Points on a hilly landscape, in no order, each with its height.
From any point a ball rolls to the lowest of the 6 points nearest to it. It stops when none of these is lower. Distance is the straight distance between rows; heights are no part of it.
<586> (h 219): [-17  -8  -4   3  12  11 -23   6   0   1  11  20 -22  25  -2 -30  12 -15
  -7 -38  -9  12 -16  27  -3 -18  20]
<1649> (h 226): [-21  -7  -3 -20  -4  17  11   3  11 -15  -3  16 -14   4   4   8  10 -21
  -2  -9   3   6  -8  31 -22   0  -3]
<1322> (h 337): [ 24 -10  -5  18  32   4 -12   9 -23   2 -44  -1  -2  -4   8  15   7  12
  10  28  25 -18   9   0  -5  17 -23]
<688> (h 381): [ 13 -22  27  25 -17 -17 -17  -1   0  14  25  -7  -4  18  15  -7  12  10
 -29  -5  10 -15  22  -3  13  -7  31]
<570> (h 280): [ -7 -17  17   1  -7   0  25 -19   1  11   9  -8  -2 -14   7  25  21  10
  -5   7   9 -19  12  22  -3   1 -18]
<512> (h 328): [ -9  17 -35 -23  31  10  -5  -2  10 -11   4  11  16   3 -31  -1 -15 -14
  30  -3 -17  20 -45  -6 -16   9 -12]
<517> (h 208): [  7 -23  13  13  -4   0  13   2  -6  18   8   1  -5 -18  10  12  18  22
   0  18  19 -19  19 -13   8   6   7]
<534> (h 344): [ -9  33   1  -5  35   1  29   7  -1 -28   4  -1  19 -26 -10   3   6 -25
  16  19  -2  15 -17 -27  -6 -15 -26]
<831> (h 356): [  6  16 -10 -10  28  10  24   5  -4 -26 -24   5  19 -14  -4  22   4 -18
  22  31   8   4 -12  -4 -19   2 -38]
<792> (h 489): [ 32 -10   4  16  -4  -9 -34   5  -6  18  13 -14  26   4  21 -15 -20  23
 -15  11   1  -3  19 -29  22   8  20]
<1073> (h 59): [-30 -24  27   9   9   7  35   8   7 -21  15 -10 -28   1  11 -11  32 -17
 -18 -28  -2  11  14  17   6 -14  16]
<1362> (h 427): [  9  11 -23  -5   8   4 -42  12   6   1 -18  21 -10   9 -15 -15 -14   4
  -1  -4  -6  -1  -5   7 -11   3   4]
<265> (h 351): [-21  -2 -24 -19  13   4  30 -40   0 -24  18   5  20 -16 -16  17  27 -37
   7 -18  -8   2 -18  43 -28  21 -10]
<1880> (h 477): [-13 -26 -14  -5  11  -5   4 -44 -12 -11   2  10  -1 -10  -6  19  13 -13
 -13 -20   5 -31   4  69 -10  24  -4]
<1355> (h 597): [ 19  -5  -6  29   2 -26 -25  17 -18  -8 -22   0   2  28  -5 -37   0   4
 -25  -7   2  -1  13 -22  -1   0  15]
<252> (h 349): [ -1  -5  -3 -11  -3 -16   3 -22   4   4  16 -12   7  -8 -15  25 -12  12
  -1  -8   2  -5  10  18   1  18 -11]
<690> (h 201): [  8   7  12  14 -22 -13  31  14 -19   4   4   2  16 -13  10  -8  10  25
  12  24  -2  -3   0 -52  15  -5   0]
<893> (h 264): [-14   9  32   1 -50  24  19  24   1  16 -10   1  -8  15  24 -20   4 -10
  -8   1 -17   3  -3 -13   5 -34  22]
<726> (h 172): [-25   6  -1 -13  -1   4  22   3  23   3  34   3  -8  -2 -16   3   5 -11
  -6 -29 -25  23 -22   6  -3 -15   9]
<129> (h 162): [-13 -17  28  22  -1  -1   9  17  -8 -11   4   4 -25  18  12 -37  23 -25
 -39 -24   0   4   2  -2   3 -28  34]
<300> (h 291): [ -1  23 -19 -12   0  -3  17 -34  16   2   6  -3  20 -31 -15  34   6 -14
  11   9  -1   4 -10   7  -1  10 -28]
<709> (h 300): [-12  21  -2 -11  -2  17  26  16   8 -14 -10   6   7 -12   1  -7   0 -33
  10  13  -6   3 -15 -10 -15 -16 -13]
<830> (h 566): [ 11  13 -37  -6  14   2 -47  10   1  -8 -40  20  -2   0 -12   1 -18   1
   6  12   7  -9  -6  10 -19  17 -12]
<516> (h 386): [ -9   2   1  -4   0  -8 -16   3   3  -2  14  -3  -9  10 -12 -11 -11  11
  -8 -18  -5  11   1 -12   5  -5  15]
<635> (h 307): [ 10 -10  26  21  17 -14  34  -9 -14  -7  36 -24   1  14 -14 -16   6   3
 -23  -6   7  14  14 -37  23  -2  18]
<1197> (h 200): [-23 -10   0  -9  29   6  10  -2   6 -14  26  -1 -11  19 -22  -7  14 -10
   7 -42 -12  21 -22  23  -1  -7   8]
<791> (h 364): [ -3  -9 -13  -7 -21  -2 -23 -26   4   2 -17  25 -14  -6   6  25  12 -14
  -8 -10  15 -23   3  63 -16  12   1]
<58> (h 268): [ -7 -21  28  15 -21   7  37  -7   8  15  34 -20 -11  -9   9  10  24   4
  -9  -9  -9  -1  12  -7  14 -22   9]
<1367> (h 494): [ 15  15 -19  -4  26   4 -18   9 -13  -5 -50   6   4  -1  -4   9 -24  14
  19  29   6 -16  -1 -11  -6  18 -23]
<1022> (h 342): [  5  -3  26   3 -39  24 -19  11   0  20  -8   8  -5   2  17   0  -2  22
  -6  11   0 -16  10  -9   4 -14   8]
<27> (h 436): [ -3 -18  -5  -1  -6 -26 -30 -25  11   8  15  -5 -17   9   4  -8  12   5
 -14 -33   5 -11   7  43  -7   4   9]
<1728> (h 429): [ 14  14 -12  13  30 -20  14   3 -14  -9  -5 -20  11  -7  -7  -2 -14   9
  17  20  -4   9   4 -39  14  16 -14]
<886> (h 434): [ -8  -1  -3  -5  41   5  30  13  -8 -27 -17   0   5  -7  -5   8   1 -19
   6   7  13  -2  -9   4 -22   9 -25]
<1080> (h 260): [-20 -16  -4 -12  -7  13   3 -19  -9 -17 -17  11 -17  -7  19  19  23 -34
 -13  -6  25 -16   4  63 -18   8  -8]
<713> (h 271): [ -9 -28  32  13 -16   1   9 -10   3   8  21  -2 -26   7  11   0  20  -4
 -24 -14   6  -3  23  23  12 -20  21]
<484> (h 303): [ -4  25 -19 -17  11  14  13   5  11 -25 -12  10  12 -19  -6  15   0 -27
  15  17  -3   8 -24  -4 -19   6 -21]
<1374> (h 293): [-22  -5  -2 -26 -21  10 -10  -5  16  13  19  13 -20   2  -5   6   0  -9
  -6 -17  -6   8   0  35  -4  -3  12]
<1666> (h 305): [-13  31  19  10  -5  10  37  15  -4  -4  22 -17  14 -16  -1 -22  13  -4
   2  11 -18  24 -16 -52  26 -45  -1]
<98> (h 287): [  6 -21  20  23 -21  -7 -23  -5   4   3 -16   8 -32  18  30  -1  35  -5
 -23   0  21 -15  22  39  -5 -14   7]
<1177> (h 407): [-23 -28  15  19  -8  -2  40 -33   2  -5  27 -14  -9 -12   2  10  34  -8
 -15 -22  -4  -8  22  50   5   3   5]
<1155> (h 428): [ 17  -2   5  -2   2 -13 -35  -7  11   7   2  -4  -4  -2   6  11 -11  15
  -3  -9   5 -12  16  11   7  10   2]
<41> (h 384): [  6  22  -8  -5 -12  13  -7  26 -28  -2 -42   0  16  16   7 -17  -9  10
  10  17   5   2   3 -51  22  -7  -6]
<1253> (h 333): [  6  -4  18   1 -29  -4  -3  -9  11  22  31 -20  10  -1   6  13 -14  28
   1   8  -6   1   8 -25  13  -7  19]
<1307> (h 286): [-14  -6  -3 -11  -4 -10 -14 -15  10  13  33   5 -13   9 -13  -2  -7   6
  -1 -33 -18  13  -3  16   8  -1  22]
<448> (h 312): [-11  16  -6 -15   3  19   2  21   0  -6 -18   9  -3   2  -6 -22 -12 -16
   0  -6 -10   7  -4 -11 -13 -14  -2]
<17> (h 313): [ -4   7  -6  -9   2  -1  17 -17   9   1  18 -14   0  -9 -20  19   4   0
   3  -3 -11  11   0   3   1  -3 -12]
<1879> (h 372): [ -4  -5  -7  -6  -7  11 -30   2  13 -11 -20  29 -29  11  16  -5  14 -18
 -12  -2  13 -13 -14  49 -28  -2   2]
<160> (h 352): [ 11   4 -14   8  36   0 -14  18 -21 -24 -61   9  -5   3   9  -9  -2 -23
   9  20  25 -18   8   4 -17   6 -28]
<708> (h 495): [ -9  -5 -14   5  43 -16  20  -2  -9 -22  11 -15  -3  -4 -17  -5   6  -9
   4  -9   1  15  -3 -15  -1   5 -16]
<1690> (h 402): [-10 -11 -10 -10   6 -18  20 -38   9   4  22 -13  -2 -15 -15  15  -1   5
  -2 -25 -17  -1  10  23   1   7  -2]
<1706> (h 186): [-16   1  23  -8 -20  25  35  15  18   4   9  -2 -16   0  13  -1  15 -19
 -11 -12 -18  10  -1   2  -7 -23   3]
<822> (h 488): [-14   3 -10 -23  35  18  23 -27   4 -25  18  10  21  21 -14   0   2 -51
  24 -30  -8  22 -49  42 -17  14  -8]
<1283> (h 377): [  9  18 -14  10  10  -3  21   1  -5  -4   4  -6  19 -24   1  14   7  15
  19  32  -3   6 -14 -26  11  -5 -26]
<1687> (h 278): [-18  -1  11 -18 -28  -6  19 -28  25  13  36 -12  -5  -6  -7  15   8  -5
  -5 -17 -15   1   4  31   4  -7   5]
<1584> (h 385): [-18  -7  11 -11 -29 -16 -27 -14  23  29  38  -4 -14   7  12  -5   0   2
 -18 -29 -11   0  16  33   9 -11  33]
<1663> (h 285): [ -3  14  -9 -21 -21  17  14 -27  19   0 -14   7  12 -24  -3  46  14 -25
  13  17   5  -5  -7  22 -15  24 -22]
<1275> (h 415): [ 15  28  -3   0   2 -22   5  -6   3   6  27 -19  25  -1 -12  -8 -33  24
  11  10 -24  19  -2 -45  32   3  -3]
<427> (h 335): [ -8  -6 -14   4  33   8 -16   9  -3 -27 -29  18 -18   5   3   1  15 -21
  -2  -3  14  -5  -4  29 -21   9 -14]
<836> (h 283): [-14  -4  13 -11   4  33  11  17   8 -20 -31  10 -13  -1  13   2   9 -34
   2   8   8  -9  -3  19 -20  -5  -8]
<980> (h 230): [ 10 -11  26  24   4   1  23   5 -16   1   9  -8  -6   3  10   0  16  11
  -6  12   8  -3   9 -32  14  -4   5]
<237> (h 259): [ -1  17  24  12 -35  -5  20   2  -1  10  34  -7   9 -15  -1  -5  10  23
   4  17 -20  10  -9 -48  23 -28  11]
<72> (h 354): [  6  -3  21  -2 -30   1 -29  -1  13  18  -4   4 -20   8  15   5   2   8
 -10   3   3 -15  15  19  -7 -13  12]
<1771> (h 394): [ -2  25  -2 -11 -22   9  -8  22  -8  11 -23   2   5  17  -4 -19 -24   4
  11   4 -16   8  -1 -35  16 -13   8]
<908> (h 375): [ 17  11 -15 -11  -6  16  -3   2   1  -3 -32  11  11 -21  10  27  -8   8
  28  49  11 -11 -12  -2 -15  19 -30]
<1301> (h 339): [ 12  -6  23  27 -30   4 -19  13 -11  14 -13   6  -5  12  23 -17   7  12
 -13  17  12 -21  13 -13  -1 -18  24]
<1338> (h 629): [ 26  12 -25  17  23 -25 -30  21 -18 -17 -47   5  13  12  -5 -20  -5   6
   4  -3   7   0  13 -22  -2  17  -7]
<1497> (h 410): [  0   9 -32 -13  28 -19   8 -22  -1  -4   1  -8  14 -17 -27  27  -4   5
  14   3   3   0 -12  10 -12  35 -25]
<314> (h 468): [ 16  -7  10  23  -8   4  12  14 -32  -7 -14  -7  18  18  -5 -35   0   8
 -15  12  19   3   5 -49  29 -13  16]
<1884> (h 64): [ -7 -18   7   1  12  -3   1 -10  -5  -7  -6   8 -25  -2   4   3  16 -12
 -17 -17  18  -8  10  34  -8   5  -4]
<1902> (h 343): [  2  -7   8   3   0  19   6  -2  -3   5 -21   7 -16   1  16  22   7  -1
   3  21  17 -18   3   8  -6   4 -20]
<1849> (h 353): [ 12  33 -29 -22  12 -17   2 -41   9   5  23  -9  29 -41 -23  38 -15   0
  25  20  -4   5 -11  -1   7  30 -35]
<231> (h 340): [ -5   9   6  -2 -46  16  13  32 -22   8 -25   4   9   4   6 -18   0  18
   6  19   2  -3 -11 -54  19 -19  -1]
<1347> (h 302): [-17 -10  -4 -21   9  20   5  -7   7 -28 -19  22 -15  -5  17   6  15 -35
  -4 -10  21 -10  -8  47 -26   9  -7]
<327> (h 246): [-25  13  10   0 -12  -1  22  18  -1   2  14  -9  -6  13 -13 -34  -6  -2
 -13 -26 -29  28  -9 -27   6 -22  25]
<976> (h 238): [  0  -5   2   1 -11  -2 -23  -8   7   5  -4   7 -18   0  12  19  10  -4
 -13  -6  20 -16  17  41  -7   0  -6]
<1043> (h 383): [ 27  -7   8   8 -36  -5 -27  24 -25  18 -15   3  24   4  19 -24  -3  31
  -5  21   7 -19  12 -37  13 -15  24]
<1801> (h 491): [ 27 -11   0  15  10 -13   3  13 -21  10 -17  -5   6 -36  14  28   5  35
  22  43  25 -20   4  -3   5  20 -20]
<126> (h 348): [-14 -16   5  20   7 -11  46 -18  -3  -6  24 -28  -3  -6  -7   8  32 -12
  -5 -16   1   6   9   9   6  -2  -7]
<1407> (h 370): [ 14  -4   5  28  16 -10  29  12 -32 -13  -3 -18  15   8  -7 -20   2  10
  -1  17   3   8   6 -49  17   6   4]
<1202> (h 433): [ 22  18 -12 -12 -11   7 -27   7  12  17 -12   2  10  -1  -4   7 -36  20
  18  23 -12  -4   5 -17   7   9 -13]
<1531> (h 567): [ 53 -13  -9  27  16 -29 -48  13 -14  10 -15 -14  29   7  25 -18 -13  20
  -7  21  11  -9  21 -22  10  16   3]
<1260> (h 295): [ 35 -16   2  14  -7 -18 -22  17 -21  14  -2  -5  22 -12  28  -4  -4  30
 -11  31  17 -21  14 -27  14  14  13]
<998> (h 317): [ -1  -1  25  -4 -48   9 -26  10  22  29   4  14 -26  17  24   2   6  -2
 -19 -12 -11 -12  12  25  -3 -28  29]
<138> (h 426): [ 21   7  -1  16  -4   2 -21  20 -27   1 -41   4  15  11   9 -22  -3  10
   8  15   5 -12   5 -36   8  -5  -2]
<800> (h 224): [ -3  -1  28  12 -29  17  32   5   0  18  16  -8  -7  -5   8  -4  12   3
  -7   7 -12  10   0 -24   4 -35  10]
<1280> (h 511): [ 19 -11  -2   9  17 -23 -13 -17  -9   7  16 -22  17  -3   4  16  -6  21
  -1   0  15  -5  24  11  17  21  -6]
<1216> (h 435): [  6   2  -2 -15   2 -24   7 -24  16  12  44 -30  13 -11 -14  14 -18  26
  -4 -14 -17  12  18  -1  15   6   3]
<1699> (h 237): [-16   9   8   3 -14  11 -25  27   1   7 -16  14 -18  16   3 -32  -3 -12
 -17 -20 -15   5  -2  -2 -10 -18  20]
<947> (h 279): [  0  -5   6  -9 -60   5  -5  23 -11  18  -4  -1  19 -11  27  -6 -12  36
  -1  25   2 -17   6 -46  13  -7  17]
<524> (h 430): [ 20   6 -13   4  23 -14  20  -9 -17   7   5  -6  28 -41  -7  35  21  20
  29  36  13 -14  -7  -8   4  13 -31]
<1674> (h 324): [  7  -1  26  22 -28  -4 -24   8   5  11  -8  -1 -20  14  17 -10   4  -7
 -19  -1   2 -10  12   6  -2 -16  21]
<1844> (h 554): [ 22   8  -1  23   4 -14 -10  13 -23  -3 -15  -8  22  26  -8 -44  -6  14
 -22   1  16  16  12 -47  28  -8  16]
<1291> (h 309): [ -6 -16 -11  21  -8  -6 -22  21  -7 -16 -19  14 -32  39  17 -42  21 -20
  -9 -22  -3   0 -17  27 -25 -12  18]
<1334> (h 425): [ 26  -4  -6   9   0 -16 -46  -8   2   6 -23   3  -9   3  19  12  -5  11
  -1  15  17 -22  13  26 -14  16 -16]
<66> (h 164): [-21 -16  24  12  12  -7  39  12  -2 -12  25  -5 -16   8  -8 -25  14  -7
 -22 -28  -8  26  -2 -20   5 -19  25]
<1329> (h 346): [  6  -5   0  -2   9   1   5 -22   1   5 -14  -1   2 -12   4  36   7   9
   4  16  17 -15   9  29  -5  16 -26]
<964> (h 418): [  1 -19 -13   0  18 -19  12 -32  -4  -1   6 -15   9 -18 -10  26   5   5
  -7 -10   4 -14  14  37  -4  30 -24]
<1639> (h 213): [-12   8  13 -17 -31  27  27  -2  23   8  11   5  -8 -11   1  18  11 -15
   6   6  -7   6 -17  18  -5 -17  -9]
<1010> (h 94): [-27   3 -10 -14  16  26   4  -9  14  10  34  16  -4  28 -19 -10 -12 -27
   6 -24 -17  34 -33  28   0  -8  15]
<1032> (h 345): [ -7  -1  -3 -26 -37  25  -3 -17  24   9 -26  18 -14  -9   6  34  -1 -26
  -2   5   9  -9  -2  50 -17  19   4]
<1451> (h 334): [-29 -21  -2   2  38   8  22  -2  -6 -31   8   5 -10   9   4  -5  21 -27
   0 -31  13  -4 -20  33 -12  -8  -4]
<900> (h 401): [ -5 -12 -15 -19  -5 -13 -23 -33   6   7  16   8  -7  -1  -9  10  -9  -1
  -6 -29   5 -12  -1  53 -10  21   8]
<1336> (h 559): [ 30 -15   1   3   4 -15  -5  -4  -9  12  48 -24  33   1   4 -11 -31  30
  -6  12  -4  13  14 -48  41   7  24]
<999> (h 357): [ -8  10 -28 -12  44   5  15  -2  -1 -36  -3   7  15  -7 -24   0  -8 -10
  12  -5   0  17 -24  -6 -25  14 -32]
<1418> (h 695): [ 26  -7 -24   0  49 -35  -6 -11 -12   1   1 -29  14 -18 -16  16 -18  18
  11   3  24   4  14   5   5  46 -20]
<1067> (h 314): [  2 -16   9  21  12 -25 -14  -1   1  -5  12  -3 -13  17   0 -26  10   1
 -23 -26   4  -1  12   2   5  -1  24]
<243> (h 355): [ -4  26 -24 -24   6 -13   4 -20  20   2  27   2  13 -14 -26  19  -9   1
  13  -5 -16  20 -19  -1   4   6 -15]
<370> (h 241): [ -8  -5   1  16   0  -6 -14  15  -5   6  17   3 -14  21  -9 -46   8  -5
 -28 -41 -20  20  -5  -9   1 -24  42]
<1634> (h 417): [ 16 -12   0  19  -4 -14 -30  -1   1  -1 -18   0 -16  12  15  -7   8   3
 -14  -2   5 -20   9  15 -10   5   3]
<705> (h 228): [-24  -3   3 -14 -20  15  37  -6  25   3  37  -6 -11 -10   8  13  24 -15
 -11 -22 -11   9   1  25  -3 -14   8]
<285> (h 399): [ 17  11  -2  -4  -5 -23   0 -21   6  24  51 -29  32 -21   1  12 -19  25
  16  21 -16  11   2 -34  26   6  -7]
<1360> (h 127): [ 11  -2  -3  18  24   3 -22   6 -10 -14 -43  15 -12   3   6  11  11  -5
  -2  15  25 -21   9  25 -17  10 -19]
<802> (h 659): [ 36  10 -22   6  35 -18 -42   3 -11   4 -24  -9  21  -8   1  20 -21  23
  10  16  21  -8  17   3   2  36 -24]
<1145> (h 255): [ -6 -15  43  16 -41  22  -8  12  -1  16  -8   8 -27  12  29 -14  19  -3
 -17  -5   5 -14  14  13   3 -30  22]
<634> (h 565): [  1  -3 -23 -10  10  -9 -41 -17   2  -1   3  22 -11   5 -12   7  -4   4
  -1 -18  15  -9  -8  39 -13  20  -8]
<390> (h 549): [  4  28 -24 -11  24  -5   6  17  -8 -23 -23   1  14   2 -13 -10 -13  -7
  13  17  -7   7  -8 -30  -5   1 -21]
<1567> (h 231): [-14   6 -19 -20   8  32 -11   5  14 -13 -15  27   7   5 -14  -6 -18 -34
  25  -3  -7   9 -52  22 -28   6  -1]
<22> (h 251): [  4   8   1 -23 -26  -4  16 -31  18  10  11   0   3 -20  -5  34   2  -2
   9  12  -7  -3  -5  17  -5   9 -14]
<537> (h 206): [-10 -17  34  10 -24  15  -4   5   9   4 -11  16 -29   5  28  -3  19 -16
 -25  -7   9 -17  17  36  -9 -23   7]
<819> (h 256): [-11  19  -5  -8   4  -4  23  10   7  -8  17 -10   0  -2 -13 -17  -8  -4
  -3  -4 -26  24  -8 -27   4 -14   1]
<1257> (h 89): [ 15 -21  11  15 -14  -8  17   1 -21  12  19  -7  19 -12  18   0   1  36
   1  26  13 -10   7 -39  16   5  18]
<1204> (h 153): [-23   3  -5 -12  11  29  -7  12   7  11   9  24 -10  19 -12 -28 -17 -12
   3 -25 -21  21 -25  10  -8 -12  13]
<488> (h 508): [ 36   5  -6  -1  -4  -3 -38   1  -4  18 -13   2  21  -1  15   5 -28  20
   2  19  11 -18  15  -8   4  11   1]
<1736> (h 532): [  5  26 -27  -5  30 -21   0   6   1 -14   7 -11  17  -8 -21  -5 -33  16
  14   0 -21  16 -11 -35  15  13 -17]
<263> (h 513): [ 11  24 -12  -4   6   4 -10  13   0  -4 -20   6   9   1 -11   1 -24  11
  14  19  -7   2   2 -28   4   6 -22]
<1804> (h 239): [-18  15 -10 -19  23  13  21  -3  14 -29  14   8  17 -19 -15  10  10 -38
   7  -3   4  13 -35   8 -31   2 -16]
<1006> (h 338): [-15  12  10 -14 -16  -6  -4   7  15  24  42 -17  -1  11 -10  -6 -27  18
 -15 -27 -29  27  -5 -23  13 -15  28]
<1090> (h 541): [  1  -7 -20   3  61 -13  -6   6 -17 -33 -20   3  -5   6 -16  -7  -6  -1
   8  -6  14   4  -9  -1 -16  19 -19]
<204> (h 393): [ -1   9  16  11 -27   7  29  25 -24   0 -11 -10  15  13   0 -33   6   9
  -4  10   3  13  -5 -59  30 -25  14]
<184> (h 359): [-14 -27  25   4 -22 -11  16 -22  10  17  39 -18  -9   1   2   3   9   4
 -20 -25 -10  -3  27  27  13 -12  27]
<1054> (h 463): [ 14   1  -1  24  26 -15  -3   4 -16  -8 -11  -5  -5   5  -7 -17  -4   6
 -12  -4   7   0  16 -24   8   3   1]
<1711> (h 289): [  2   6   6   8 -14  13  19  16 -14  -6 -28   5   3   3   6  -1   1   2
  17  29  -3  -5   3 -26   7 -13  -6]
<1243> (h 487): [  8  17  14  -2 -48  12 -29  24  -4  33 -23   1  14  23  11 -21 -16  13
  -9   6  -5   0  10 -27  15 -29  28]
<1487> (h 316): [ -7   6 -23  -3  -6  11 -35  25  -2   2 -30  20 -13  21   1 -27  -2 -14
   1 -14 -15  -5 -16  15 -19  -9   4]
<684> (h 332): [ 15  11 -13 -15 -13  19 -11 -15  11  11 -32  16   8 -10   6  45  -8   4
  26  33  15 -18  -6  23 -22  23 -31]
<525> (h 369): [ 10  -4  -8  12   6  19   0  26 -26   2 -48  12   4  -4  11  -2   3   5
  12  38  17 -23   0 -23  -4   3 -19]
<620> (h 327): [-16 -17  28  -5 -36   7   5 -11  24  29  27  -4 -14  10   8  13  -3   6
 -12 -18 -15  -5  14  21  13 -19  25]
<1030> (h 447): [ 10   5  -2  -7  -4  -9 -23   3   6  14  14 -11   7   0  -3   1 -30  21
   6  -3 -10   8  11 -23  13   5   1]
<1384> (h 419): [  8  14   6   1 -18 -12  16  -6   4  15  33  -4  23 -44   3  26   6  28
  20  24  -2  -3  -5 -35  27  -8 -13]
<289> (h 371): [ -3  -7   3   7  18 -19   8   2   3  -5  32 -16  -2   7 -22 -21  -5  10
  -9 -26 -14  19   2 -29  16  -2  18]
<624> (h 245): [-16 -16 -12  -7  -4   0  -7 -16   7   0  12   5 -17   3 -10   6   1  -5
 -11 -23  -4   4  -1  29   0   1   7]
<1916> (h 296): [-10  -7  32   2 -47  29  10   7  20  28   6   5 -20  -1  25   5   6   0
  -8   3  -5  -8  10  13   6 -22  10]
<1086> (h 229): [-38   1  23  -8 -23   9  32  14  25  19  31   1 -20  18   7 -13   2 -11
 -20 -29 -28  21  -7   3   3 -24  26]
<1607> (h 163): [-28   7  -8 -27  16  27  15  10  13  -3   9  23   6   4 -13 -15   3 -23
  14 -15 -16  16 -39  17 -22  -4   2]
<313> (h 142): [-22 -10  30   2  -5  25  18  20   5 -13  -8   9 -24   5  23 -18  17 -29
 -18 -20 -10  -4   0  18 -14 -29  16]
<783> (h 297): [  4  -1  11  25   3   4  -9  12 -15 -10 -30  -2 -16   8  11 -18  12  -7
  -8   1  15 -11  12  -6  -3 -16   7]
<632> (h 270): [ -1  -5  19   2 -16   9  14  -1   9  14  10   0  -2  -5   9  18   2  16
   3   6   0   3  10  -2   4  -8  -5]
<1784> (h 310): [ -6   9 -19 -20  -9  13  -5 -13  17  -6 -12   8  -7 -11 -11  27  -2 -15
   9   8  -1  -3 -13  25 -16  21 -12]
<1818> (h 330): [-18 -28  13  18   4 -21  -6  -5  -1  -3  38  -3 -16  13  -9 -30  23  -2
 -22 -45   5  16   3  12   7 -10  35]
<1631> (h 336): [  0  12  11  -8 -15  15 -11  12   5  11 -13   2 -13   5   1   5 -21  11
   9   5  -4  -4   3  -4  -2  -8   0]
<290> (h 227): [  6 -12  12  22  -3 -16  31  -8 -11   9  33 -18  15  -5  -5  -1  10  19
   7  13   0  10   1 -35  25   0   4]
<869> (h 649): [ -8 -12 -28  -8  34  15 -26 -29  -6 -18   0  20 -12  22 -12   4   5 -28
  13 -34   6   3 -30  57 -17  13   1]
<784> (h 360): [  8  32 -23 -12  22  -7  11 -13  14 -12  -2   0  15 -22 -18  18 -11  -3
  24  27  -5   4 -25 -14  -4  11 -34]
<810> (h 322): [  8  16   5   3 -12 -14  11  -9  15  13  45 -16  10 -10  -8  14  -8  13
   6   6 -23  17   2 -26  20 -13   0]
<1411> (h 298): [-15   9 -12 -27   1  30 -25  19   9  -8 -46  33  -2  10  -6 -13 -19 -39
  29   3   3   2 -34  26 -29  10   4]
<1450> (h 486): [ 15   1  -2  20  28   1   1  20 -21 -14 -42  -6   7   1   4  -8  -5  17
  12  29  15  -3   7 -29  12  14 -10]
<1908> (h 301): [-24  -2 -20 -22 -28  17  11 -39  14  -4  -7  16  -2 -22  -2  41  13 -33
   8 -13   1  -6  -7  49 -33  35   5]
<1100> (h 350): [  3   4   8  16  10 -14  26   7 -10 -10  13 -23   2   7 -13 -26  -9   5
  -5  -4 -11  22   2 -45  18 -10  15]
<1619> (h 247): [-15 -10  -9  -2  19  15 -17  10   0 -15 -10  27 -21  17   0 -24   5 -20
   3 -21  -2   0 -24  34 -16 -14   7]
<57> (h 445): [  0  10 -16   7  48 -15  26   5 -19 -32 -17 -15  13  -7  -9   7   4  -5
  20  22   2   8  -8 -23  -7   7 -35]
<206> (h 456): [ -1 -10  12  -1 -10 -23   4 -24  11  21  55 -33  14   6  -8   2 -12  14
  -2 -18  -8  10  20 -11  23  -3  23]
<1827> (h 473): [ 13 -11  -1   9  30 -20  24  -7 -12   1  11 -21   4 -11  -6  16   6  17
  13  13   9  -1  15  -9  13  13 -15]
<1413> (h 311): [  6   3  -2 -11  15  14   2   0   2 -13 -34  11  -6  -5   4  23  -3  -6
  12  27  15 -12  -4  15 -16  14 -30]
<385> (h 519): [ 30   9 -18   5  25 -12 -39  12 -10  -7 -41   8   4   1   0  11 -12  16
   7  21  13 -17  12   0 -10  24 -21]
<972> (h 421): [-14 -15   2  -6  44   2  11  17 -10 -37 -22  17  -9   7   8  -1  14 -29
   4 -12  20  -5 -13  24 -31   6 -15]
<1551> (h 397): [ -2  10   4 -13 -33   6 -40   8  25  32   6  10  -9   6  16   7 -24  15
  -9  -3 -11 -10  10  18  -4  -6  22]
<854> (h 387): [-10  -4 -19 -18  21   0  -3 -10  12  -3  23  -3  -7   2 -25  -3 -15   8
   8 -21  -8   6  -5   5   0   8  -1]
<874> (h 538): [ 10  -8  -6  11  40 -28  -8  -1  -8 -10  13  -9   5   5 -21 -13 -16  16
  -5 -16   8   9  12 -27  13  19   3]
<1299> (h 299): [ -4  13   2   8   9   3  25  11 -14 -16   4 -20  20  -3  -4  -9  -3   1
  17  22  -9  15  -3 -51  17  -6  -9]
<20> (h 588): [ 27   4  -7  12 -11 -10 -45  10  -5   9 -30  -6  12  17  15 -20 -16   5
  -5   3   0  -9  12 -14 -10   0  13]
<789> (h 564): [ -6 -20 -13   8  41 -14   2  -9  -4 -16  13  -7  -6  -3 -23  -1   3  10
  -2 -24   5   2  -3  12  -4  21  -8]
<823> (h 174): [ -7 -18  32  25  10   2  17   5 -11  -5   3  -9 -15   9   9  -8  22  -2
 -14  -5  16  -4  14  -4   5  -8  10]
<1371> (h 603): [ 23   2 -12  12  19 -22 -23   0  -7   8   2 -13  19  -4  -1   2 -34  25
  11  12   2   1  16 -18  21  23 -11]
<1923> (h 368): [ -2  11   1 -17 -19  30  -3   0  10   5 -27  16  -8 -10   7  25  -8  -5
   8  31   4  -8  -5   7 -12   2 -12]
<474> (h 395): [ 21  13 -10 -12  -7  15 -31  -2   8   6 -34  17   6  -9  -1  25 -18   4
  16  35   9 -17  -4   5 -10  12 -18]
<761> (h 272): [ -2  -6  28  -2 -30   0  12  -9  16  20  30  -7  -6  -3  -2   6  -1   5
  -2  -6 -14   8   8 -16  11 -16  18]
<881> (h 458): [ 15  21  -3 -13 -26  -8 -18  14 -12  15  -9 -16  34  17  -3 -26 -39  21
   2  -1 -15  19   7 -50  32  -5  17]
<1472> (h 347): [ -2  22  -3   2  -6 -13  11  13  -7  -5  23 -16  16  16 -20 -22 -16  19
   4  -9 -27  30   1 -55  24  -5  20]
<1665> (h 265): [-15 -16  -4   0  19  -4  29 -25  -9 -22   8 -10   2  -8  -8  13  24 -16
  -7 -16  13 -10   9  39  -9  16 -13]
<282> (h 411): [  5  17 -17 -10  -4  17 -23  20   2  -3 -50   9  -4   8   1 -12 -21  -9
  15  18   0 -10   7 -13 -11   0 -11]
<814> (h 250): [-20  12 -13 -24 -16  16  22 -25  22  -6  20   8  15 -24 -10  21  19 -34
  -1 -13  -5   8 -16  29 -16   9  -1]
<899> (h 205): [ 14  -5  11  11 -24  -2  10  15 -17  12 -15   7   9 -15  15   3  -3  33
   6  27   4 -18  10 -42   8   5   2]
<857> (h 420): [  3 -18  -2  -2 -25 -14 -35   3  13   8   1  12 -31  28  17  -9  14   0
 -15 -21  -4 -13  -1  42 -15  -2  12]

For each start below, name the point where the ball stops.
<282> => <1010>
<206> => <1073>
<1362> => <1010>
<1916> => <1073>
<881> => <1073>
<1275> => <1257>
<831> => <1010>
<1338> => <1257>
<184> => <1073>
<1202> => <1257>
<285> => <1257>
